Points on a hilly landscape, in no order, each with its height.
From any point a climber takes the steepest step (rise divided by distance) to one of its 2 nearest points. It stops when none of these is higher. Distance is the straight distance between rows; heights are no part of it.
K739: 7, 39, -9, -28, 54, -26, -68, 23, -8, 6, -40, 20, 16, 16, -13, 23, -23, -8, 35, -24, -3, 5, 21, -11, 14, -35  h=695
K409: -13, -4, 18, -15, 25, -17, 5, -23, 27, -16, -17, 25, 31, 18, 33, -5, -10, -6, -24, -26, -4, 26, -19, -2, -13, 2  h=272
K156: 15, 18, 23, -4, 11, 6, -10, 14, 13, 2, 28, -5, -5, -9, 8, -29, 14, -18, 8, -20, 14, 14, 4, -22, 25, 11  h=676
K571: 18, -4, 8, -10, 27, -10, -26, -28, 20, 14, -29, 25, 33, 10, -11, -24, -28, -14, 25, -42, -10, -6, 14, 14, -21, -11  h=633
K454: 9, -9, 9, -6, 23, 18, -20, 14, -2, 7, -25, 4, -12, -82, -45, 6, 33, 35, 52, 27, 12, -11, 35, -10, -3, -2  h=574
K573: 16, -11, 25, -20, 29, -3, -28, -19, -2, 26, 2, 6, -8, -9, -34, 13, -35, 20, -28, -4, -16, 10, 1, -5, 11, 3  h=307
K651: -10, 23, 10, -17, 42, -20, -37, -11, 0, 12, -12, 28, 31, 38, 1, 16, -21, -9, -23, -35, 3, 15, -16, -6, 34, -24  h=191
K859: 2, -9, -40, 27, -23, 6, 13, -8, -9, 6, -11, -4, 33, 33, 13, -35, 12, -21, 28, 2, 22, -33, 9, 30, -25, -29  h=152
K700: -7, -23, 5, 8, 2, 15, -12, 3, 0, 23, -15, 12, -8, -19, -43, 14, 2, 43, 7, 30, 0, -12, -5, 23, -19, -19  h=623
K575: -9, 1, -15, 38, -12, 36, 6, 31, 0, 8, -12, 15, -5, -6, -24, -10, 46, 14, 51, 14, 22, -22, 0, 23, -15, -44  h=622
K421: 25, -21, -12, -24, -2, 7, -4, -17, -23, -2, 5, -10, -42, -63, -20, 2, 2, 17, 8, 50, 4, -10, 20, -30, 20, 38  h=744
K638: -16, -32, -9, 0, -21, -2, 36, -4, 11, -21, -3, 15, -2, 0, 14, 33, -4, 45, -18, 29, -14, 9, -46, 28, -45, 2  h=817
K502: 15, 1, 20, 18, 25, 5, -10, -9, 28, 19, 18, -14, 32, 11, -4, -59, 16, -21, 8, -42, 14, 0, 10, 8, -28, 0  h=252
K999: -7, 20, 24, -2, 22, -6, 1, 25, 37, 6, -8, 20, 6, 6, 3, 1, 16, 20, -5, -18, 25, 25, -15, -4, 3, -21  h=179
K386: -17, 17, 10, 9, 21, -12, 18, -9, 18, -10, 5, 8, 38, 42, 33, -20, 6, -19, -25, -43, 8, 15, -14, 9, -21, -6  h=313
K828: -15, 16, 1, 43, -17, 32, -6, 33, -5, 16, -7, 11, -15, -9, -45, -9, 49, -3, 42, -4, 11, -37, 18, 14, 7, -49  h=641
K419: -43, 16, -23, 12, 2, -9, 40, 10, 10, -15, -16, 38, 22, 55, 41, 11, 13, -12, -27, -16, 13, 11, -38, 15, -5, -26  h=242
K338: 11, -32, 19, 15, 17, 3, 5, -23, 31, 10, 14, -9, 30, -21, -1, -45, 17, 0, 19, -26, 4, 2, 6, 15, -42, 5  h=271
K115: -12, 6, -6, 25, -17, -6, 21, -33, -6, 16, 21, -36, 34, 55, 5, -6, -19, -25, -50, -17, -32, -12, 18, 35, -45, -4  h=84
K194: -20, 17, 7, -1, 25, -14, -22, -18, -19, 9, -5, 25, 22, 64, -5, 35, -26, -16, -52, -19, -23, 8, -30, 0, 22, -22  h=149
K95: 5, -23, 35, -9, 19, 4, 5, -6, 28, 1, 16, -6, -10, -52, -15, 0, 10, 38, -11, 3, 0, 20, -7, -6, -21, 14  h=292
K205: 8, -45, 8, -23, -6, -20, -5, -54, 13, -1, -12, 15, 9, -12, 4, 11, -51, 6, -37, 0, -28, 5, -2, 7, -20, 31  h=724
K850: -18, 20, 24, 49, -47, 29, 21, 19, -23, 6, 56, -54, -21, 7, -19, -9, 31, -31, -31, -8, -23, -10, 22, 2, -5, 12  h=49
K376: -12, 11, -14, -18, -26, 2, -3, 37, -13, 10, -15, 19, -32, -7, -26, 41, -5, 31, -3, 58, 9, -14, -19, 1, 32, -15  h=504
K105: 17, -21, -4, -9, -6, 7, 22, 4, 11, -31, 17, -21, -30, -49, 26, -14, 38, 10, 34, 22, 22, 8, -4, -34, 1, 38  h=722
K978: -3, -51, -3, 19, -24, 7, 31, -27, 26, -15, 7, 4, 19, -19, 11, 3, -2, 36, -8, -3, -19, 2, -21, 42, -72, -1  h=774
K912: -10, -29, -33, -19, -35, -12, 38, -37, -13, -39, -6, 1, -1, 22, 49, 13, -32, -19, -9, 21, -15, -2, -22, 7, -6, 42  h=217
K756: 8, 13, 6, -9, 8, -8, 20, -1, -6, -34, 33, -26, 0, 14, 63, -19, 10, -42, -14, -25, 9, 24, -2, -37, 28, 48  h=677
K689: -40, 23, -17, -12, -2, -12, 27, 21, 11, -24, -12, 39, 7, 41, 39, 26, 16, 0, -14, 14, 19, 14, -40, -1, 25, -16  h=226
K6: 16, -7, -24, -12, 5, -9, -7, -10, -6, -3, -23, 13, 12, 8, 10, -12, -20, -10, 29, 4, 7, -8, 6, 5, 9, -8  h=536
K858: 29, -23, -3, -22, 12, -16, 7, -39, 4, -12, 9, -10, 9, -9, 27, -18, -23, -13, 0, -12, -4, 10, 1, -13, 0, 34  h=238
K485: 12, -9, 5, -5, 39, 11, -37, -3, 4, 20, -34, 14, 4, -35, -50, -5, -18, 14, 46, 1, -8, -17, 43, 12, -24, -9  h=568
K468: -2, 48, 12, -24, 17, -11, -46, 34, -7, 24, -22, 10, -17, -11, -29, 43, -11, 14, 2, 10, 8, 8, 9, -18, 45, -20  h=449
K517: -3, -9, -12, 28, -17, 15, 17, -4, 8, 8, 6, -6, 22, 30, 4, -35, 12, -9, 4, -10, 12, -14, -1, 28, -32, -26  h=142
K165: -8, -6, -52, 17, -40, -1, 14, -11, -11, 2, -24, 10, 28, 47, 19, -13, -18, -17, 14, 15, 10, -27, -8, 41, -15, -24  h=157
K503: -10, 26, 45, 23, 21, 5, 5, 38, 31, 3, 32, -5, 6, 15, -3, -34, 35, -16, -21, -59, 18, 26, -4, -7, -3, -4  h=158
K879: 21, -25, 6, -12, 15, -17, 4, -37, 26, -6, 0, 4, 28, 1, 24, -21, -23, -10, -12, -36, -8, 12, 2, 4, -21, 17  h=249
K128: -2, 4, -24, -21, -16, -17, 8, 32, 8, -24, -32, 6, -15, -39, 21, 21, 20, 45, 43, 49, 34, 0, -12, -5, 9, -6  h=723
K203: -22, 32, 36, 31, -30, 15, 19, 35, -19, -8, 60, -36, -40, 19, -8, 12, 16, -13, -39, -20, -33, 13, -4, -15, 10, 16  h=40
K963: -27, 31, -8, -5, -7, -5, 13, 44, 15, -6, -6, 27, -13, 20, 10, 29, 20, 19, -15, 25, 26, 11, -43, -1, 34, -26  h=212
K806: 18, -19, -29, 21, -17, 10, 26, 5, 0, -23, 7, -6, -5, -24, 34, -38, 40, -2, 52, 21, 29, -13, -2, -3, -6, -6  h=103
K365: -6, 10, -32, -11, -34, 3, 19, 34, 3, -21, -13, 2, -32, -20, 27, 11, 38, 18, 41, 48, 28, -6, -22, -17, 26, 3  h=718
K396: 12, -5, -2, -16, 19, -14, -36, -22, -21, 21, -4, 10, 2, 18, -14, 14, -40, -14, -23, -4, -14, -4, 2, -11, 27, 4  h=273
K766: -16, 29, 5, 41, -27, 22, -10, 13, -20, 32, 33, -15, -5, 45, -30, 8, 11, -30, -35, -13, -10, -14, 0, 8, 20, -23  h=468
K962: 4, -22, -16, 4, -14, 13, 14, 8, -11, -17, 9, -6, -31, -75, 5, 4, 43, 26, 32, 52, 20, -12, 1, -21, 5, 20  h=727
K535: -8, -37, 5, 17, -16, 15, 37, -2, 8, -11, 17, -6, -7, -27, 5, 16, 8, 49, -11, 19, -16, 1, -31, 23, -55, 6  h=794
K731: -6, -26, -6, -17, -15, -16, 38, -46, 8, -46, -8, 1, 13, 14, 56, 14, -31, -21, -15, -9, -20, 17, -14, 5, -28, 36  h=224
K869: 0, 31, -21, -38, 22, -30, -46, 37, -25, 6, -58, 22, 7, -15, -16, 51, -44, 19, 32, 26, -2, 4, 23, -7, 20, -19  h=628
K59: 11, -51, 2, 18, -15, 7, 19, -48, 12, 2, 6, -10, 20, -9, -2, -8, -17, 17, -15, -6, -32, -4, 2, 43, -69, 9  h=753
K407: -4, -39, -17, 19, -30, 8, 9, -27, 7, 6, -23, 25, 19, 9, -14, -1, -15, 14, 12, 7, -10, -21, -1, 47, -50, -26  h=711
K855: -27, -8, -6, -8, -18, -5, 29, 14, 14, -17, -4, 18, -4, 19, 13, 34, -3, 22, -22, 22, -3, 11, -37, 17, -12, 2  h=844
K754: 21, -15, -23, 13, -6, 21, -12, -6, -24, 15, 1, -10, -14, -33, -33, -26, 14, -18, 42, 17, 4, -32, 43, 4, 16, 9  h=555
K951: -20, -2, 6, 8, -21, 4, 44, 5, -18, -25, 35, -26, -29, 22, 20, 30, -14, -2, -30, 15, -19, 21, -20, -2, 3, 38  h=787
K541: 2, 12, -23, -23, 15, -8, -43, 16, -33, 15, -44, 22, -10, -2, -36, 41, -39, 10, 30, 24, -9, -21, 27, 2, 15, -29  h=596
K595: -9, -26, 0, -34, -5, -15, 32, -20, 16, -37, 2, -6, -10, -24, 43, 29, -11, 27, -14, 24, -3, 27, -29, -12, -23, 43  h=752
K880: 3, 27, 2, -12, 23, -12, -3, -6, -12, -18, 28, -9, 10, 31, 41, -9, 5, -45, -21, -41, 0, 20, -8, -39, 47, 21  h=767
K967: -6, 16, 18, 16, -23, 22, -10, 31, -4, 10, 8, 7, -34, -47, -36, 1, 51, -2, 23, 17, 13, -14, 19, -24, 34, -14  h=705
K601: -1, 8, 41, 8, 15, 18, -15, 14, 3, 25, 31, -4, -30, -5, -37, 10, -1, 6, -43, -7, -14, 9, 0, -13, 9, 6  h=344
K702: -23, 23, -11, 23, -8, 2, 36, 22, 10, -3, 8, 5, 16, 48, 32, -14, 27, -14, -15, -31, 22, 7, -20, 9, -4, -20  h=269
K994: -27, 16, 4, 14, 10, 1, -5, -16, -5, 23, 9, 5, 20, 60, -3, 18, -25, -15, -50, -29, -13, 1, -19, 20, -7, -27  h=107
K148: 32, 6, -15, -17, 5, -6, -25, -9, -32, 7, 8, -4, -33, -15, -6, 1, -15, -20, 5, 18, -2, -13, 24, -40, 63, 25  h=768
K157: 3, 33, -26, -34, -11, -18, 9, 29, 4, -36, -5, -1, -20, 0, 54, 9, 16, -16, 17, 25, 32, 12, -18, -39, 57, 16  h=703
K113: 2, -31, -7, -5, -14, -15, -20, -28, -1, 10, -42, 37, 17, 6, -27, 15, -43, 24, 0, 10, -17, -11, 2, 35, -26, -20  h=684
K997: 6, 19, 27, -8, 36, -7, -26, 24, 31, 12, -17, 20, 11, -7, -13, -16, 15, 14, 30, -23, 25, 7, 8, 1, -5, -26  h=160
K867: 2, 13, 40, 21, 30, 3, -2, 10, 36, 20, 25, -12, 34, 19, -2, -46, 17, -14, -20, -63, 7, 21, 1, 0, -29, -7  h=213
K309: -15, 1, -8, 35, -21, 12, 26, -6, -4, 9, 17, -21, 20, 44, 1, -7, 5, -7, -28, -11, -2, -11, 0, 26, -34, -12  h=123
K631: -29, 11, 11, 25, -28, 18, 62, 9, -19, -29, 42, -36, -28, 14, 19, 13, 11, 12, -20, 5, -34, 7, -24, 18, -31, 30  h=766
K284: 29, -13, -35, -6, -4, 8, 9, 4, -8, -21, -21, -3, 0, -27, 28, -31, 12, -11, 73, 19, 22, -14, 23, -8, 5, 3  h=101
K961: -3, 22, 20, -28, 9, -9, -14, 37, 23, 9, -12, -9, -15, -61, -4, 17, 19, 43, 16, 22, 27, 13, 2, -20, 18, -1  h=602
K116: -9, -17, 8, 19, -10, 23, 25, -20, -21, 8, 35, -27, -8, 18, -19, 20, -28, 11, -45, 3, -40, 5, -1, 21, -23, 14  h=690
K489: -33, 40, 32, 28, -21, 12, 37, 46, -1, -23, 49, -23, -25, 27, 14, 0, 28, -11, -38, -24, -8, 18, -15, -10, 10, 9  h=68
K436: 12, 15, 14, 27, -28, 3, 8, 16, -5, 4, 45, -49, 4, -6, 3, -60, 42, -58, -4, -31, 10, -5, 34, -27, 13, 14  h=110
K665: 7, 9, 15, 8, -7, 12, 19, 26, 7, -17, 30, -16, -24, -15, 9, -12, 28, 2, -4, -6, 12, 6, -2, -21, 19, 19  h=649
K192: -6, 9, -29, -3, 1, -1, -31, 12, -26, 16, -33, 30, -5, 30, -30, 34, -37, 5, 10, 20, -8, -22, -1, 12, 23, -40  h=565
K692: -21, 35, 36, 29, -11, 14, 16, 48, 22, -1, 38, -9, -16, 13, -2, -21, 46, -7, -30, -38, 11, 30, -6, -14, 3, -11  h=111
K555: -2, -17, -27, -4, -15, -19, -11, -44, -21, 3, -18, 18, 36, 53, 14, 5, -47, -28, -31, -6, -25, -11, -3, 25, -4, -8  h=190
K200: 1, -1, -12, -24, 4, -17, -15, -8, 5, -6, -55, 39, 28, 23, 16, 6, -22, -1, 23, -5, 6, -1, -1, 13, 0, -20  h=523
K630: 7, -25, -32, -35, -18, -20, 8, 2, 4, -25, -32, 5, -12, -49, 29, 17, -6, 44, 40, 55, 21, -2, -13, -9, -5, 15  h=730
K625: 5, -26, 1, -42, -2, -36, -20, -34, -2, -1, -36, 34, 9, 6, -1, 26, -52, 16, -26, 6, -25, 8, -4, 3, 0, 6  h=770
K509: 12, -7, -10, 31, -6, 11, 27, 9, 20, -18, 21, -12, 12, -14, 38, -55, 46, -11, 31, -22, 31, 4, 0, 1, -26, 1  h=108
K150: -27, -5, 15, -17, -2, -17, 15, 7, 16, -10, -11, 26, -3, 18, 6, 56, -17, 34, -51, 19, -9, 13, -43, 3, 0, 3  h=884
K711: -29, 8, 12, 22, 4, -2, 23, -18, -10, 0, 18, -14, 28, 56, 6, 20, -25, -17, -60, -29, -30, 9, -6, 26, -20, -5  h=65
K154: -2, 20, -10, -45, 38, -32, -51, 15, -1, 7, -65, 30, 29, 0, -3, 41, -42, 14, 21, 3, 0, 1, 14, -3, 9, -22  h=659
K252: 22, 24, 9, 1, 22, -1, -34, -1, 3, 13, 21, -8, 14, 20, 4, -39, 8, -39, -3, -43, 9, 1, 9, -21, 24, 3  h=740
K622: -28, 33, 25, 6, 3, 3, 15, 51, 31, 5, -3, 27, -10, 11, 7, 8, 33, 27, -12, -2, 29, 21, -31, -4, 7, -31  h=197
K968: 18, -20, 21, 14, 3, 9, 14, -31, -3, 4, 41, -55, 4, -3, 8, -32, -4, -20, -24, -27, -24, 7, 21, 3, -23, 47  h=214
K477: 17, 27, 6, 8, 10, 1, -37, 3, -9, 24, 10, -5, -5, 18, -20, -17, -1, -32, 11, -31, -1, -12, 18, -14, 28, -18  h=822
K233: -6, 20, 27, -18, 17, -9, -35, 23, 4, 22, -6, 15, -13, 4, -26, 32, -8, 27, -26, 3, 5, 14, -11, -15, 34, -25  h=411
K827: -3, -15, 4, -4, 2, 11, -22, -10, 1, 32, -33, 21, 3, 1, -47, 15, -28, 29, 10, 12, -8, -10, 4, 29, -21, -30  h=651
K469: 13, 5, 13, -11, 38, -10, -44, -9, 11, 28, -28, 22, 14, -2, -36, -3, -28, 1, 20, -23, -2, -2, 15, 13, -10, -16  h=601
K452: 3, -40, -1, 29, -18, 21, 5, -34, 1, 21, 0, -5, 17, -4, -29, -12, -13, 15, -1, 8, -8, -31, 5, 40, -48, -18  h=728
K583: 11, -19, -3, -10, -17, 11, 20, -4, -10, -5, 12, -13, -33, -45, -8, 9, 2, 23, 6, 38, -1, 1, -4, -13, 4, 21  h=735
K757: -10, -12, 7, 13, -9, 18, 3, 23, 10, 12, -4, 6, -19, -31, -27, 21, 24, 51, -1, 37, 2, 0, -18, 7, -8, -13  h=605
K895: 29, -30, -19, 1, -2, 8, -8, -19, -20, 13, -7, -5, -10, -12, -18, -19, -14, -5, 21, 17, 1, -23, 19, 9, 2, 3  h=546
K333: 24, 8, -42, -13, 11, 11, -37, -3, -42, 6, -28, -2, -10, -21, -28, -13, -18, -32, 61, 15, -9, -28, 61, -7, 23, -3  h=92
K644: -26, 0, 24, 27, -17, 14, 51, -6, -13, -17, 37, -41, -11, 24, -1, 18, -10, 19, -36, -10, -42, 15, -12, 31, -47, 22  h=739
K686: 26, -34, 11, -12, 12, -2, 7, -37, -4, -6, 28, -21, -10, -23, 5, -13, -25, -1, -20, -10, -21, 12, 13, -12, -12, 45  h=229
K947: 13, 9, 7, -29, 47, -28, -59, -39, -12, 15, -14, 20, 33, 28, -1, 11, -38, -18, -18, -32, -22, 9, -8, -16, 30, -3  h=230
K620: -6, -12, -27, 21, -23, 27, 13, 13, -9, 2, -22, 17, -11, -10, -15, 2, 15, 23, 43, 38, 13, -31, 0, 25, -1, -34  h=613
K313: -8, 5, 16, -12, 11, 6, -13, 40, 13, 15, -22, -3, -13, -70, -34, 20, 35, 47, 36, 36, 22, 0, 11, -4, 4, -10  h=586
K297: 21, 11, 2, -23, 5, -10, -10, -8, -20, -10, 27, -9, -26, 2, 16, 4, -19, -25, -21, -7, -4, 11, 0, -49, 59, 27  h=801
K221: 31, -4, -29, -16, 13, 2, -21, 5, -18, -8, -31, -2, -3, -32, 2, -22, 2, -19, 73, 13, 13, -16, 42, -6, 13, 3  h=99
K775: -1, 18, 46, -18, 40, -14, -25, 0, 11, 19, 13, 14, 3, 10, -18, 25, -19, 20, -50, -24, -4, 24, -13, -14, 20, -1  h=358
K666: 1, -6, -8, 28, -8, 34, -22, -8, -28, 36, -3, 2, -17, -4, -67, 4, -5, 1, 10, 21, -9, -34, 26, 17, 10, -13  h=672
K471: -25, -19, -8, -31, -5, -23, 1, -23, -2, -5, -23, 28, 6, 24, 4, 43, -46, 16, -42, 13, -22, 6, -28, 10, -2, 6  h=820
K973: -8, -16, -24, 20, -29, 26, 21, 24, -2, -4, 9, 6, -26, -24, -14, 14, 44, 35, 18, 51, 5, -11, -24, 12, -8, -15  h=604
K545: 13, 3, -41, -43, 1, -17, -14, 15, -14, -12, -53, 8, -5, -28, 12, 14, -16, 10, 57, 42, 15, -5, 20, -11, 10, 0  h=700
K475: 12, 15, 0, -36, 37, -19, -23, -25, -16, -11, 10, -8, 5, 17, 38, 1, -17, -33, -17, -29, -6, 16, -11, -42, 49, 27  h=873
K466: -4, 18, -7, 21, -19, 16, -24, 11, -34, 26, 24, -7, -21, 40, -39, 25, -17, -18, -38, 11, -16, -19, -6, 2, 38, -17  h=559
K118: 3, -5, -7, 26, -11, 32, -21, -8, -32, 35, 9, 0, -16, 26, -54, 12, -27, -8, -21, 12, -13, -27, 8, 19, 9, -13  h=629
K39: 1, -12, -49, -16, -27, -11, 33, -14, -17, -37, -4, 8, -18, 12, 44, 13, -11, -14, 12, 36, 10, -4, -25, -5, 13, 26  h=211
K746: 21, -21, 1, -23, 8, -10, 0, -1, 20, -19, -11, -3, -4, -41, 25, -23, 17, 9, 33, 12, 23, 10, 4, -18, -1, 16  h=715
K322: 20, -8, -17, -42, 22, -21, -14, 11, 7, -17, -47, 5, 1, -50, 22, -5, -6, 22, 60, 26, 21, 8, 17, -15, 2, 7  h=707
K226: -10, 19, 17, 26, -9, 20, -8, 22, 7, 26, 26, -4, -10, 30, -29, 9, 6, 0, -27, -17, -1, 0, -6, 6, 8, -22  h=399
K69: -20, 23, -7, 0, -19, 3, -14, 29, -10, 15, -15, 28, -20, 29, -29, 34, -13, 22, -13, 29, 9, -11, -21, 10, 29, -34  h=530
K224: -2, 34, 4, 8, 46, -13, -33, -19, 16, 26, -11, 11, 42, 49, 7, -29, 2, -32, -3, -64, 5, -2, -6, 4, 5, -29  h=743
K551: -9, 2, 6, 44, -40, 21, 32, 6, -34, -12, 58, -66, -22, 2, 7, -19, 30, -28, -14, -3, -21, -4, 17, 2, -10, 27  h=71
K843: 8, -26, -40, -19, -19, -26, 12, -44, -21, -23, -28, 21, 29, 26, 39, 3, -42, -30, -10, 4, -15, -7, -12, 4, 5, 17  h=208
K542: 5, -37, -2, -1, -10, 1, 11, -42, -16, 9, 9, -5, 2, 5, -23, 16, -39, 11, -35, 13, -30, -6, 2, 18, -22, 23  h=682
K900: -5, -12, 49, 6, 7, 16, 0, 16, 13, 13, 31, -13, -30, -46, -28, 13, 16, 28, -30, 2, -7, 24, -1, -18, -5, 19  h=309
K232: -25, 37, 20, 23, 35, -17, 33, -3, 15, 3, 18, -13, 39, 53, 38, -39, 16, -46, -39, -65, 0, 24, 0, 11, -24, -7  h=407
K753: 18, 43, -4, -9, 34, -8, -68, 13, -16, 17, -15, 8, 1, 16, -32, 3, -22, -25, 34, -27, -8, -7, 24, -12, 31, -29  h=741
K256: -4, 16, 27, 31, 6, 27, -20, 35, 7, 16, -4, 11, -21, -38, -53, 0, 49, 9, 40, 2, 12, -12, 23, -6, 10, -30  h=675
K915: 1, 3, -3, 1, -18, 10, 5, 29, -5, -4, 5, -8, -38, -63, -18, -2, 50, 17, 35, 42, 20, -11, 11, -25, 25, 1  h=721
K81: 2, -29, -17, 37, -13, 30, -10, -29, -19, 35, 7, -11, 10, 1, -54, -13, -2, -3, 13, 16, -7, -39, 22, 32, -20, -14  h=704
K585: -2, 34, 11, 15, 40, -16, -17, -23, 17, 21, 20, -13, 55, 54, 14, -38, 13, -42, -28, -73, 2, 8, 1, 0, -8, -14  h=597
K604: 0, 28, -5, -31, -4, -8, -29, 34, -7, 11, -28, 4, -23, -29, -13, 35, -9, 22, 13, 40, 7, -2, 5, -16, 41, -12  h=480
K481: 3, 23, 13, 29, -8, 3, 17, 11, 9, 2, 42, -48, 22, 22, 14, -66, 33, -40, -12, -39, 14, 2, 24, -8, -18, 12  h=143
K598: -9, -12, 3, -8, -19, 1, 48, -7, -9, -44, 26, -21, -30, -7, 32, 31, -8, 18, -16, 21, -20, 18, -27, -4, -25, 55  h=769
K401: 2, 15, -25, -13, -20, 1, 17, 30, 1, -22, -6, 10, -26, 5, 37, 3, 22, -8, 25, 24, 26, 0, -14, -20, 41, -3  h=712
K182: 25, -4, 5, -11, 12, 7, -16, -9, -21, 13, 15, -9, -38, -43, -25, -7, -5, -7, 9, 15, -5, -11, 27, -37, 37, 25  h=754
K404: 14, 11, 22, -23, 35, -2, -29, 28, 21, 7, -27, 4, 1, -47, -21, -11, 18, 13, 46, -9, 19, 6, 33, -18, 12, -11  h=145
K532: 11, -1, -10, 25, -32, 22, 34, -5, -15, -15, 42, -51, -8, 6, 24, -32, 22, -35, -2, -4, -3, -5, 15, -6, -1, 35  h=83
K87: -16, -31, -4, -32, -14, -36, 20, -47, 23, -45, -41, 31, 23, -3, 52, 26, -27, -5, -29, -1, -23, 13, -20, -1, -17, 31  h=237
K280: -13, -10, -29, 12, -21, -3, 11, -17, 0, 2, -17, 22, 28, 53, 3, 5, -24, -11, -21, -3, -3, -15, -17, 36, -16, -27  h=169
K54: 4, 10, 27, 31, 3, 11, 19, -10, 3, 6, 46, -66, 28, 14, 12, -52, 17, -40, -25, -39, -8, 1, 35, 4, -35, 24  h=180
K141: 22, -1, 7, 23, -32, 21, 16, 3, -15, -11, 55, -54, -15, -26, 18, -43, 34, -48, 3, -13, 1, 1, 28, -30, 12, 40  h=91
K42: 8, -30, -18, -37, -14, -23, 26, -16, 11, -32, -25, -1, -7, -39, 47, 14, -7, 26, 14, 32, 16, 8, -23, -15, -19, 32  h=738
K669: 12, -9, -9, 9, 8, 21, -12, -7, -22, 4, -18, 1, -17, -55, -40, -11, 32, 12, 55, 26, 3, -27, 47, -3, 7, 5  h=563
K990: 1, 15, -3, -9, 31, -28, -42, -24, 9, 12, -37, 32, 45, 33, 3, -16, -24, -23, 6, -49, -7, -7, -3, 13, -7, -33  h=667
K584: 19, -38, 20, -8, 18, -5, 12, -21, 33, -8, 11, -5, 13, -43, 3, -24, 9, 22, 7, -6, -2, 14, 3, 1, -39, 17  h=280
K196: 0, -23, 1, -30, 3, -37, 10, -30, 34, -27, -52, 38, 34, -2, 38, 7, -20, 4, -7, -9, 1, 14, -19, 5, -21, 3  h=251
K364: 22, -8, 8, 17, 0, 11, 20, -1, 24, -9, 34, -32, 10, -4, 34, -49, 31, -24, 7, -28, 15, 11, 3, 0, -21, 22  h=115
K793: -4, 18, 31, -17, 3, -5, -6, 38, 20, -1, 12, -1, -30, -27, -5, 9, 22, 15, -7, 11, 16, 20, -3, -35, 35, -1  h=624

For each start below, name the point where the climber stops.
K997 -> K224
K994 -> K477
K59 -> K150
K895 -> K477
K401 -> K951
K157 -> K951
K54 -> K224
K338 -> K452
K583 -> K475
K203 -> K452
K604 -> K477
K766 -> K452
K115 -> K224
K757 -> K452
K333 -> K477
